Points, in no order, along strands that fork, close into loops and pass close to each other.
In the rows, 128 means zero.
Two points are linked if the straight distance between their rows is under 81.8. Some points are linked to none.
<1272>: [117 112 108 119 140 184 117 136  96 105 115 130 118 120 141 151 103 129
  86 131 119]
<1110>: [120 150 174 187 132 132 122 172 190 156  80 126 118 199 148 129 120 108
 143 135 158]
<852>: [152  76 106 168  74 111 137  96 124  86 193  86 126  80 142  68 103 129
  81 117 132]
<1257>: [118 164 135 109 138 186 132 183  94 121 126 141 140 111 125 164 140 120
 105 150 114]
<744>: [141 139 124 144  81 117 154  79 198 115 119 165 109 104 176 137 124 131
 132 129 129]
<2565>: [140 166 159 148  89 126 158 172 191  93 110 199 118 105 111 215 167 131
 141 142 114]
<575>: [101 134 133 125 165 142 116 172  99 130 146 120 110 162 151 144 102 147
  89 124 102]
<268>: [127 141 167 177 111 141 138 136 211 154  65 118 137 167 146 109 120  97
 156 133 173]
<2593>: [109 138 160 126 140  77 152 153 120 141 170  74 150 133 162  98  87 163
 102 115 106]
<2158>: [106 184 128  90  96 131 172  82 145 166 106 147 167 101 140 154 124 114
 179 136 140]
<633>: [128 146  72  92 155 143  81 118  81 145 129 162 117 164  76 147 165 114
 135 147 111]
<665>: [125 120 124 131 112 172 134 130 143 110 142  59 136 117 162 103  34 118
  54 150 136]
<1643>: [146  99 130 152 115  73 125 129 127  89 202 111 107  91 158  99 133 168
 102 101  93]
<2630>: [128 185 187 122 106 145 167 190 145 152 118 117 170 118 127 137 139 111
 143 163 137]
<993>: [164  75 120 186  89 121 132  86 171  89 153 127  99  88 150  86 127 139
 105 109 129]
<1488>: [ 98 141 116  97 171 142 123 150  62 166 146  90 141 176 121 106  91 118
 118 156 132]
<189>: [147 104 187 195 118 102 129 169 175 123 129  94 132 133 150  86 126 136
 109 111 119]
<1319>: [141  81 126 193  82 119 122 144 112  86 176  77 133  80 141  67 109 118
  65 120 103]
<1979>: [144  96 120 139 158 115  92 129 105 121 119 167  95 138  78 133 205 131
 159 119 126]
<1446>: [105 120  59  69 159 139 100  98  99 124 119 143 120 174 111 167  79 130
 117 114 134]
<86>: [117 148 107  43 141 106 131 109  91 125 154 139 170  99 114 156 156 140
 147 120  85]
<2428>: [154  96 165 185 116 150 139 164 137 104  88 151 112 101  81 137 197 105
 162 137 145]
<1431>: [154 125 189 167  96 130 166 160 147 134 114 104 150  78 100  97 170 116
 137 124 133]
<384>: [129  96  72  44 148 118 105  67  95 122 124  83 149 137  87 125  78 114
 139 105 153]
<266>: [100 172 128 111  95 101 154  77 168 155 137 110 151 133 197 144  58 135
 142 126 143]
<1757>: [129 182 167 120  90 160 165 154 178 142  96 118 164 105 141 135 117  97
 141 157 143]
<2613>: [144  83 107 155  92 160 132 115 113  99 156  59 132  75 138  85  72 112
  58 135 142]
<2255>: [139 143 194 170 111 140 145 194 155 147 100 116 145 141  91 114 165 109
 166 163 157]
<1704>: [111 171 130 149 112 145 155 110 179 163  64 171 129 163 127 168 140  93
 170 138 161]
<2409>: [142 142 176 127 114  97 164 162 128 135 138 147 144  93  96 138 205 133
 181 127 123]
<2668>: [123 163  86 103 102 180 134 129 123  91 133 174 116  87 157 192 113 127
  88 141 106]
<637>: [118 126  87 100 111 114 136 101 128  99 189 102 121 111 176 135  53 139
  82 146 135]
<1123>: [129  82 134 155 153 140 132 115 128 139 112 100 113 142 121  84 112 117
 120 106 156]
<358>: [139  91 136 168 134  97 111 153 102  74 188 113 101  84 167 119 119 165
  80 110  84]
<1687>: [127  93 130 139 170 134  81 151  76  93 136 130 103 130 116 131 154 145
 113 104 100]
<481>: [144  84 107 145 122 192 119  98 124  92  74 143 107  73 123 127 125 113
 100 121 140]
<1403>: [130 120 138 119 117  71 149  77 158 143 138 139 133 111 156 109 136 158
 160  94 118]
<933>: [132 126  98 155 103 138 126  94 189  76 119 180  84 136 184 160 101 148
  95 118 120]
<1901>: [121 170  96 136 143 109  93 101 108 220  98 142 105 213 118 127 115 112
 152 166 149]
<2581>: [125 103  79  80 186  96  73 115  66  98 165 120 127 177  97 145 137 153
 126 107  84]
<495>: [140 105 160 176  95  84 146 161 127 120 190  78 142  95 149  73 122 154
  85 115  98]
<626>: [135 141 168 128 132 148 139 182  62 173 134 100 160 113  71  91 184 106
 146 157 143]
<88>: [110 154  77  90 173 100  78 109  80 171 141 120 117 217 100 135 112 129
 148 146 118]
<1472>: [126  73 130 122 136  90 135  97 119 147 142  81 140 120 109  77 110 142
 141  92 131]
<2113>: [122 166 137 161 108 107 152 126 164 176  85 183 118 169 107 174 174 107
 195 146 166]
<1844>: [123 126  78  83 105  82 133  67 146 103 193 124 125 112 182 135  55 147
 111 127 129]
<1849>: [140  75 100 122 129 109 112  92 122  82 171 119 103  96 143 117 101 157
 104 104 116]
<1664>: [139 133 155 177 114 149 112 179 199  87  99 148  99 145 164 162 113 132
  90 125 120]
<1291>: [142 156 171 138  94 107 167 133 164 134 138 136 144 100 156 131 150 135
 146 132 132]
<471>: [144 148 112 103 128  85 120  86 113 180 103 159 133 146  75 121 200 107
 203 146 137]
<339>: [144  72 109 130 171 108  81  91 100 121 121 140 106 150  82 107 182 129
 162 109 126]
<909>: [143 139 136 166 100 165 106 162 182  61 127 145  96 105 171 149 113 125
  78 144 110]
<1331>: [110 127 115 105 138 178 142 105 104 182 103  91 146 152 112  93  82  90
 141 149 163]
<16>: [110 134 152 146 139 105 145 135 152 147 129 106 129 161 161 109  88 141
 129 116 127]
<1711>: [125 123 133 101 137 114 132 137 102 119 168 108 136  94 138 114 124 158
 109 114 106]
<1273>: [106 132 104 119 139 138 127  83 132 160  93 134 116 181 142 134  84 115
 142 116 162]
<505>: [108 125  95  50 148 117 121 129  72 107 180  89 147  97 130 148  75 146
  81 143 116]
<15>: [156  93 158 212 103 129 118 169 125 105 143  78 138  76 135  75 134 124
  84 112 108]
<1744>: [142 109 164 175 134 150 119 168 164  99 103 142  98 126 143 145 146 137
 110 119 135]
<1760>: [149 107 177 180 116 142 139 160 154 134 106  98 134 115 120  83 145 119
 120 119 138]
<2641>: [ 97 184  92 107 145 140 124 150 105 152 124 180 124 170 100 179 159 122
 136 137 117]
<645>: [100 167 132  80 115  93 160 103 122 159 152 118 175 111 158 134 115 142
 165 113 125]
<314>: [123 139 100 122 122 159 143  91 143 134  76 185 114 130 110 165 154 106
 155 125 143]
<1169>: [128 146 125 153 137 214 119 162 118 148  84 147 105 169 113 146 129  94
 112 165 150]
<2200>: [142 119  79  95  85 127 134  62 144  79 187 147 111  76 160 134 107 126
 115 136 132]
<2367>: [143  71 101 146 136 192 109  79 129 105  64 146  95 114  98 121 136 105
 127 116 161]
<1178>: [ 95 135 131 128 176  93 106 153 102 156 149 137 111 200 140 133 126 154
 136 116 114]
<2405>: [143 148 175 131  85 149 177 128 159 134  85 134 146  78  97 129 169 100
 163 145 144]
<2464>: [ 96 142  79  75 172 100 100 111  96 130 152 138 136 188 122 167  95 142
 127 104 108]
<109>: [136 104 176 176 143 139 123 201  90 132 134  87 142 113 109  86 155 127
 113 117 124]
<91>: [144 106  74  85  98 139 130  48 146  80 132 163 106  86 143 155  96 128
 118 123 137]
<779>: [112 126  73  85 147 140  98 121 103  78 141 170 118 121 128 184 125 152
  94 105  86]
<1872>: [142 137 112 133  98 149 142 128 156  79 119 185 106  83 142 188 153 125
 109 136 105]
<1126>: [124 130 184 183 154 129 108 215 151 114 129 122 103 176 154 132 120 140
 104 120 117]
<224>: [108 147 170 146 141 115 144 185 122 146 152  55 156 141 158  83  92 139
  83 134 115]
<1046>: [129 177 185 151 116 145 139 212 150 163 107 123 147 172 105 136 144 102
 167 178 154]
<793>: [124 123  50  79 164 145  80  91  94 118 117 152 119 168  78 161 126 115
 130 124 121]
<1554>: [137 138 137 117 104 124 144 127 127 116 163 118 134  88 166 128 113 150
  98 135 108]
<917>: [127  78  93 177 178 117  69 125 128 124 101 175  59 185 114 148 168 140
 121 112 135]
<2615>: [153  61  99 145 107 161 128  64 144  95 110 122 108  84 136 101  88 122
  96 112 154]
<695>: [137  84 147 125 148 120 121 154  65 129 149  91 152  84  89  76 164 138
 122  96 111]
<947>: [127 116 113 132 167  61  90 108 117 177 121 150  98 211 110 114 157 144
 165 125 125]
<2577>: [137 123 163 151 114  57 143 141 141 122 204 104 129 104 174  91 122 168
 111 111  99]
<1140>: [141 122 103 162 128 203 109 134 100 147  69 151  88 146  87 132 157  82
 121 159 158]
<1637>: [131 151 177 137 129  79 154 162 128 158 140 150 134 146 102 137 191 136
 193 123 135]
<761>: [114 163  81  54 158 107  98 102  74 161 142 126 165 169  94 132 137 120
 165 137 111]
<349>: [139 148 167 165 102 192 112 202 199 113  67 130 128 133 124 148 117  87
 113 157 147]
<1366>: [129 162 189 166  95 122 143 164 230 155  76 125 145 154 141 135 123 104
 177 143 158]
<2100>: [107 165 107  79 119 181 145 124 118 138 112 141 145 119 143 165 104 109
 108 152 126]
<2297>: [108 138 150 164 152 183 102 194 136 113  98 114  99 179 155 136  87 122
  72 144 117]
<231>: [121 120 158 174 162 152 100 204 105  98 121 137  96 158 144 137 140 144
  94 124 109]
<1959>: [128 110 138  86 147  81 133 120  94 134 162 119 156 101 103 104 176 154
 157 103 100]
<1342>: [112 109 106 117 142 169 133  85 130 157  91 108 115 165 122 109  76 100
 126 138 167]
<2008>: [126 169 108 102  92 131 149 101 149 116 161 138 137  98 180 141  98 137
 108 140 115]
<17>: [141 125 116 112  97  49 150  60 158 128 187 127 136  92 162  99 116 161
 147 100 121]
<776>: [129 108 130 113 149  98 135 103 132 124 129 141 121 130 131 116 149 155
 149 105 125]
<2142>: [116 132 110  47 156 106 124 104  67 153 152  97 178 136 100 112 147 127
 160 131 116]
<573>: [145 121 183 189 133  92 131 177 181 130 112 145 111 163 139 131 155 142
 153 116 138]
<1504>: [152 102 188 197 103 125 131 205 113 112 141  85 143  77 109  80 163 129
 105 111 110]
<1888>: [122 144 118  65 115 109 155  89 123 130 139 155 159  73 125 142 162 137
 166 122 109]
<1565>: [117 127 128 116 114  78 156 114 128 140 197  78 147 108 168  92  71 154
 101 126 121]
<764>: [143  91  88  57 148 126 118  76  86 109 133  91 155  92  92 118 108 130
 133 111 136]
<2414>: [119 127 114 129 108 127 142 135 121 104 183  54 136 107 171 103  35 130
  56 156 136]
<814>: [114 176 142 146  95 150 130 137 214 125  77 134 137 146 174 150  69 108
 121 145 138]
<184>: [120 129 121  88 133 112 147  80 119 160 116 132 160 131 109 111 143 126
 180 111 131]
<533>: [126  89 124  92 138  70 133  61 122 153 140  91 162 130 119  84 111 141
 177  81 139]
<563>: [105 137  97  57 148 123 110 139  71 100 175 115 159  81 139 158 129 157
  92 140  91]
<1854>: [112 102 151 163 162 148 112 188  68 135 146  77 130 132 116  82 127 128
  91 129 117]
<1859>: [161 131 122 136 133 107 118 103 120 185  93 158 106 154  70 106 200 100
 190 161 155]
<2191>: [136 106 111 127 125 195 115 120 105  91  89 162 110  77 104 150 151 108
 122 134 128]
<2225>: [100 166 166 133 155  77 140 168 131 146 156 136 128 169 173 151 115 170
 128 114 100]
<192>: [132 145 126 135 109  98 154  95 181 121 121 179 114 121 163 162 150 153
 150 114 117]
<2284>: [126 180 164 136 121 151 152 177 141 146 103 142 141 150 117 154 144 109
 150 157 144]
<1282>: [151 100 190 209 136 111 119 196 170 107 115 156 108 153 108 157 180 145
 151 126 143]
<1720>: [ 82 165 106  96 162 107 119 143  91 162 145 134 132 187 139 153 113 138
 129 115 110]
<2384>: [140  71 103 115 127 144 140  65 133 125 103 102 122 107 113  96  79 120
 119 102 159]
<1891>: [117  94 132 106 167  93 113 136  87 115 168  82 138 118 123  95 122 163
 111  99 110]
<2313>: [125  75 126 155 167 106 107 125 143 102 120 145  82 155 145 133 124 163
 105  94 121]
<146>: [140 153 147 146  80 124 156 123 193 104 139 146 126  94 175 133 139 130
 130 148 119]
<177>: [159 123 181 185  68 119 142 200 152 111 148  88 167  61 121  82 167 121
 106 138 111]
<2373>: [115 169  92 106 139 171 118 116  94 193  96 139 121 172 110 129 116  96
 142 169 152]
<455>: [146 148 122 162  79 137 134 101 222  90 105 187  91 120 179 163 119 126
 115 132 131]
<1116>: [143 121 149 164 110 126 132 127 192 105 119 129 112 124 175 116 102 141
 106 118 131]
<2469>: [119 113 124 171 171 163  84 173  92 116 116 148  79 175 133 143 135 121
  98 131 124]
<2109>: [118  93 104 103 183 119  73 151  61 107 154 118 112 161 101 125 131 147
 110 122  96]
<2227>: [118 106 127 159 165 115 101 160 130 100 129 178  78 172 147 161 139 160
 100  91 103]
<105>: [147  99 172 191 150  99 113 160 141 152 122 146  91 176 100 117 190 136
 162 135 153]
<282>: [131 108 131 160 114 174 120 140 154  95 130  90 107 121 160 109  56 121
  63 131 122]
<440>: [145 115 118 144 133 195 108 150  75  74 108 156 119  54 119 170 159 116
 109 142 104]
<1387>: [139  91 120 152 140 142  95 139  88  72 153 123  98  82 144 136 118 159
  81 115  97]
<1697>: [109 165  87 120 130 148 133 123 135 138  99 201 110 157 108 189 158 120
 134 117 130]
<1781>: [157 133 174 150  82 102 177 136 149 142 145 106 163  66 123  80 166 137
 132 124 127]
<377>: [144 168 163 141  91 175 136 188 159 113 127  98 162  75 138 124 123 104
  95 172 121]
<974>: [120  94  61 116 174 106  79  81 121 144 113 132  88 211 108 133  90 126
 129 102 149]
<2478>: [156 109 162 132 100 114 165 112 136 129 112 143 140  63  96 110 196 126
 164 114 134]
<160>: [145 176 158 130  74 154 154 162 148  87 155 141 139  57 149 158 161 118
 115 169 110]
<270>: [120 154 151 136 127 191 127 194 128 116 121 130 130 129 147 148 116 111
  86 149 114]
<717>: [155  82 148 149 134 134 129 131 101 137 109 122 125  94  67  76 202 117
 170 115 142]
<2016>: [146  95  88 135 100 120 116  77 141  61 194 138  91  79 156 126 112 138
  95 122 123]
<2555>: [129 100  84 137 149 187 108  96 109 139  74 148  92 153  92 125 137  96
 127 139 166]
<404>: [120 122 121  88 117  53 134  84 127 138 184 105 156 108 154 106 106 166
 147 102 119]
<317>: [118 149 137 117 141 103 129 137 113 161 129 162 122 153 101 142 191 135
 178 129 124]
<2303>: [141 142 131 164 112 136 131 159 173  83 103 204  95 111 127 210 162 134
 116 128 118]
<138>: [150  43 117 159 123 141 113  85 129  92 114 114 102  81 117  95 116 134
 116  94 140]
<171>: [125 115 133 117 106  97 157  88 139 145 148  84 144 106 154  91  81 139
 124 120 134]
<2661>: [128 114 128 121 131 193 127 153  73 112 126  95 145  80 114 111 122 113
  91 141 131]
<2126>: [140  77  91 125 180 161  66 115  62 128 110 112  91 163  82 113 120 106
 112 140 145]
<2539>: [166  97 137 163  80 140 144  96 161 105 121 114 120  62 131  86 140 116
 112 117 129]
<2669>: [136 143 158 132 115 187 148 172 113 123 113  97 160  79 125 107 130 107
 101 148 127]
<363>: [105 129 108 108  99 104 141  59 156 153 129  93 136 129 179 121  38 140
 133 118 166]
<307>: [102 159 170 123 122  92 160 132 135 188 142 100 168 141 161 102 109 139
 163 114 137]
<1242>: [135 107  92  84 115  74 126  55 134 113 177 103 132 112 148 123  73 158
 138  96 130]
<804>: [145 116 140 130 143  86 109 150 105 123 130 176 109 133  71 145 232 128
 181 127 114]
<1756>: [124  75 114 123 157  77 103 114  97  82 173 101 110 113 130 112 104 167
 102  88  98]
<1226>: [124 111 119  90 176  82 102 126  64 159 163  71 149 172  83  86 137 136
 151 120 119]
<197>: [115 116  80  53 173 125 106 101  73 141 132  85 135 167 105 134  71 118
 132 126 150]
<436>: [112 111 125 138 160  88 117 113 135 154 115 149 107 174 130 130 149 149
 158 104 138]
<2065>: [133 119 107 119 109 162 158  58 158 138  66 158 132 111 108 130 144 105
 166 116 159]
<897>: [167 100 133 154  79 163 163  89 160 107  88 133 129  41 109 105 163 102
 135 132 146]
<2104>: [143 152 139 113  72 163 184  99 160 131  92 138 157  56 121 129 154  93
 153 156 142]
<2059>: [121 141 102 128 123 201 117 153  94  81 111 173 117  83 132 192 133 120
  83 141 102]
<275>: [125 153 125  87 103 156 178  81 139 152  98 146 160  82 111 132 151 104
 173 136 138]
<478>: [ 91 164 129  87 153 127 145 144  87 170 142 116 152 155 135 131 110 134
 129 139 121]
<1318>: [135 131 149 162 145 109 129 135 125 185 119 130 103 180 114  88 156 117
 169 149 159]
<2554>: [ 91 180 119  77 117 101 148  85 121 164 121 149 166 130 137 161 135 132
 184 121 127]
<388>: [104 157  92  52 142 134 132 113  96 139 136 151 151 129 119 169 132 128
 140 129 106]
<1731>: [122 106  95 149 170 152  85 128 100 137 105 151  76 188 117 133 128 122
 105 132 135]
<1248>: [127 124 186 179 152  91 127 191 144 147 136 129 110 179 147 123 140 150
 127 113 128]
<2215>: [142 144 113  91 151  92 107 140  92 145 140 173 131 155  75 149 209 130
 176 136 106]
<938>: [127 193 104 110  73 164 157 116 174 102 114 182 129 104 176 185 110 108
 110 158 115]
<2082>: [100 164 182 147 124  85 145 151 147 183 124 118 149 180 160 127 125 141
 182 123 144]
<1309>: [123 181 124 133  85 167 142 134 199 102 116 144 129 120 180 158  83 112
 101 154 124]
<421>: [131 162  82 104  75 161 140  94 159  83 152 182 116  81 170 174 119 126
  98 153 111]
<2334>: [132 139 117  64 153 120 125 128  69 146 150 122 169 117  75 117 182 118
 165 136 101]
<2640>: [132 134  80  63 165 102  97  69  90 146 133 129 151 183  92 137 115 114
 170 114 134]
<574>: [156  92 136 182  96 105 131  88 211  92 126 132  89 115 178  99 109 140
 114 106 134]
<2138>: [126  95 126 139 163 162 108 155  58 115 135  92 124 110 100  98 123 126
  99 129 122]
<1897>: [118 133  90  73 150 125 110 145  79  75 175 151 131  97 147 184 107 158
  90 126  82]
<1717>: [149 127 181 159 132 118 142 177 102 163 126 119 138 124  83  97 188 120
 153 143 148]
<1783>: [147  58 130 164 150 153 107 116 110 118 103 113 105 115 108  86 138 121
 115  95 147]
<2178>: [155 143 132 169  85 154 115 146 163  53 139 184  92  79 166 176 144 121
  90 148 109]
<1449>: [130 115  63  67 137 116 111  51 134 109 108 174 140 138 102 170 143 134
 163  95 114]
<630>: [126  72  79 120 166 125  85  89 120 118  98 148  91 171 110 143 127 135
 129 102 141]
<1153>: [152 120 188 188 100  74 142 179 174 116 167  94 136 104 156  80 138 152
 106 117 109]
<2616>: [139 115  81 165 161 125  68 133 108 159 108 175  74 194 102 143 165 123
 118 141 123]
<1015>: [129  97 111 123  99 115 152  72 150 141 131  78 134 116 150  92  42 129
 113 116 166]
<2251>: [128 167 148 145 114 205 126 198 165  97  86 136 132 122 130 168 113  95
  92 162 126]
<969>: [128 105 100  70 159  87 112  59 105 145 131 104 163 157  94 107 112 129
 177  95 135]
<543>: [ 99 126 154 144 166  86 124 137 112 168 141 106 124 184 145  96 107 155
 145 106 127]
<1803>: [125 130  76 114 108 140 118  78 164  88 113 193  96 109 159 183 106 140
  98 110 113]
<1910>: [127 102  99 120 143 149 122  86 133 124  94 153 106 139 128 134 121 127
 130 105 138]
<2602>: [117 134 129 154 128 179 117 158 161  96 115 122  99 161 176 139  62 127
  66 136 116]
<1657>: [108 136 146 182 152 128 113 162 170 147  99 134 104 214 160 135 105 123
 108 129 143]
<1280>: [117 153 138 165 150 198 100 200 123 125  95 132 105 190 127 143 113 102
  90 165 139]
<1556>: [134  88 124  85 166  86 111  92  81 150 156  82 161 132  80  70 149 134
 169  99 128]
<1251>: [112 186 154 120 113 136 147 158 156 138 145 120 151 124 186 145  90 124
 100 156 121]
<762>: [ 88 172  70  38 153 141 124 108  74 146 140 127 169 143 118 164  95 108
 131 136 124]
<1600>: [118  99  92  79 177 131 100 128  52 132 144  61 133 166  88 106  82 116
 112 134 149]
<1928>: [120 172 152 107 118  97 166 131 137 147 142 140 158 110 150 135 144 144
 164 125 115]
<592>: [144 123 132 171 118 186 127 143 158 119  59 189  99 133  79 176 179  84
 139 162 157]
<2493>: [100 183 131 132 107 159 150 123 161 162  85 148 142 163 151 164 105 104
 152 141 147]
<576>: [110 158 148 127 123 157 153 108 116 195  94  93 158 154 125  90 113  92
 166 147 174]
<2338>: [126 169 158 138 114 167 158 127 157 166  86 111 159 129 134 113 114  99
 153 145 161]
<438>: [127 151 157 153 118 138 150 152 174 127 106 123 134 147 157 122 104 126
 117 127 130]
<564>: [109 179 160 121 116  68 151 147 158 134 174 140 132 145 198 155 111 164
 126 126  91]
<2653>: [147 165 196 143  79 142 171 172 191 131 100 123 165  86  90 131 156 101
 161 163 143]
<1484>: [114 179  88  83 154 133 100 151  68 171 139 150 129 168  94 151 158 120
 135 158 117]
<1338>: [130 136 179 151 149  89 136 191 120 149 142 143 116 162 115 133 176 149
 159 120 127]
<790>: [118 172 175 162 121 106 147 150 151 187 106 133 142 178 128 129 149 114
 190 147 164]
<1428>: [107 183 119 133 127 132 121 135 113 205  95 148 120 196 128 127 124 108
 152 162 155]
<1225>: [133 154  95  96  70 127 152  74 143  99 196 134 140  77 183 130 102 117
 117 159 145]
<1597>: [144 107 114 115  97 163 162  71 145 117  78 157 120  62 113 125 166 107
 148 124 143]
<2071>: [139 104 151 157  89 123 156 134 135 126 153  78 152  90 142  67 109 131
  93 121 116]
<2198>: [131 136 125  85  99 109 169  93 120 142 158 123 171  51 127 108 154 137
 149 131 118]
<354>: [127 148 137  94 148 142 126 167  62 153 141 114 148 110  78 109 187 116
 149 150 120]
<68>: [158 156 182 162  70 151 152 199 166 114 140  93 173  56 116 103 147 107
 107 158 123]
<538>: [109 133 105 113 152 135 118 138 110 107 136 165 113 144 136 170 131 159
 106 108  92]
<1980>: [128  94 143 117 152 110 126 128  73 158 150  78 152 118  82  64 163 129
 147 110 131]
<1983>: [115 135 103  95 178  87  86 121  62 180 154  90 130 204 108  97 118 137
 146 146 122]
<1761>: [132 114 149 164 134 129 136 128 155 133  88 174  98 150 115 148 176 124
 156 124 140]
<1409>: [142 149 141 120 101 132 150 144 121  94 167 137 146  53 147 124 150 132
 109 148 108]
<111>: [109 204 153 119 100 100 154 141 168 139 143 136 152 134 191 161 106 144
 134 131 111]
<1207>: [109 127 154 173 165 140 118 161 137 150 110  97 111 205 149 100  88 122
 104 129 140]
<183>: [110 155 131 111 136 145 143 145 126 125 135 118 134 140 166 147  85 140
  98 135 111]
<2600>: [137 158  66 110 148 110  74  96  91 193 116 146 104 206  90 130 121 124
 144 159 125]
<2584>: [116 185 183 165 104 111 148 162 190 166  88 145 145 174 123 162 134 103
 192 150 160]
<1162>: [152  92 155 161 127 132 138 122 131 128  86 153 112  91  64 113 217 109
 184 132 150]
<927>: [130 124 147 129 129 156 144 123 130 137 100 136 127 117 115 120 149 112
 139 131 143]
<1054>: [134  94  89  65 166 128  90  89  79 103 135 120 139 132  88 133 127 130
 137 106 120]
<2015>: [142 139 142 157 121 113 132 122 140 177  82 174 105 165  76 142 191 103
 190 170 172]
<857>: [112 136 103 104 150 166 117 147  94 118 120 151 124 133 115 161 135 129
 107 132 111]
<104>: [ 91 174 134 126 103 133 152  83 163 168  93 132 153 154 181 148  75 115
 154 128 157]
<1508>: [135  91  80 102 126 131 122  58 145  99 107 162 110 116 129 148  97 142
 129  98 132]
<644>: [119 105  83 123 183  85  74  86 120 153 125 149  90 212 111 131 128 137
 151 109 122]
<867>: [143 135 183 134 120 115 168 165 109 152 135 118 157  85  72  95 203 125
 174 129 128]
<217>: [ 91 154  86  27 156 120 123 123  77 124 163 105 167 128 133 161  80 142
 111 133 118]
<1693>: [134 106  95  66 162  93  95  95  95  89 161 128 151 136 107 149 140 160
 138  98  86]
<1635>: [142 119 139 123  88 105 161 108 127 129 166 105 163  50 126  81 144 136
 120 126 123]
<1882>: [146 179 163 131  78 137 157 169 167  89 133 172 138  79 120 192 156 127
 134 161 116]
<2432>: [136 142 131 153  65 113 164 102 182 129 166  82 159  99 171  72  96 110
 117 141 144]
<2276>: [140  65 112 178 167 134  89 127 137  92  97 169  73 145 128 146 159 143
 115  88 122]
<156>: [135  90 132 146 115 152 144  93 144 140 107  79 130 125 131  81  73 118
 103 113 159]
<870>: [136  67  99  96 152 100 114  78 108 134 125  80 125 133  86  86  99 127
 139  85 152]
<64>: [103 155 157 140 159 107 124 197 119 120 164 130 113 168 172 152 107 170
  90 127  88]
<1036>: [131  96 110 129 126 165 117 124 109  85 148 115 114  81 146 134  90 136
  69 134 117]
<2165>: [110 141 168 156 146 150 129 185 139 145 126  75 136 170 153 100  84 120
  97 144 131]
<2246>: [ 97 154 121  72 137  86 145 127  91 137 182  95 158 117 159 126  90 162
 110 135 116]
<1064>: [145 159 208 157  95 131 160 214 177 135 125 114 169 118  85 140 165 120
 166 165 137]
<1713>: [156  71 132 134 156 100 111  99 104 130 125 121 125 112  77  76 195 128
 174  99 132]
<2416>: [122 142 157 140 111 133 147 163 138 137 156  72 168 101 155  93  96 124
  81 140 120]
<2263>: [112 101 117 139 181 110  86 160  88  84 154 146  85 154 136 153 130 170
  96  93  87]
<83>: [126 118  68  91 132 116 118  43 144 139  85 160 134 152 111 162 122 119
 177  97 144]
<889>: [147  66  89 133  92 133 126  93 104  93 166  78 136  59 114  78  94 120
  83 116 141]
<1239>: [163  99 184 200 120 132 123 192 157  88 100 150 108 104  98 155 179 130
 142 133 136]
<1261>: [103 142  85  91 144 152 118  92 111 159 104 155 129 164 115 143 117 107
 149 135 146]
<1672>: [103 137 114 115 136 127 147 125 130 122 163  86 128 128 180 128  51 142
  76 142 120]
<2306>: [145  96  77  76 153  99  89  73 117  83 129 153 134 141  99 158 152 150
 145  78  98]

A piece is all that can be reached along the links. How many separate loops has the piece of each point below (a circle has one, a figure eight two, a Y none), and how many tips (points with one link)?
<2138> | loops 1, tips 1
<1178> | loops 1, tips 1
<197> | loops 1, tips 3
<938> | loops 2, tips 2
<1257> | loops 2, tips 3
<1428> | loops 0, tips 3

How many points has the smallest loop of links through each point below? Write - if it is on no loop.
<1225> | 9
<1979> | 15
<1643> | 25
<1123> | 6

A fork is a point with three links, a tip a point with one. Leave the first point through the second and follow the links. Name the first fork or tip that comes.
<576>, <2338> | <744>
<870>, <1472> | <1637>
<91>, <1508> | <1672>
<538>, <779> | <495>
<2198>, <1888> | <857>
<665>, <282> | <814>
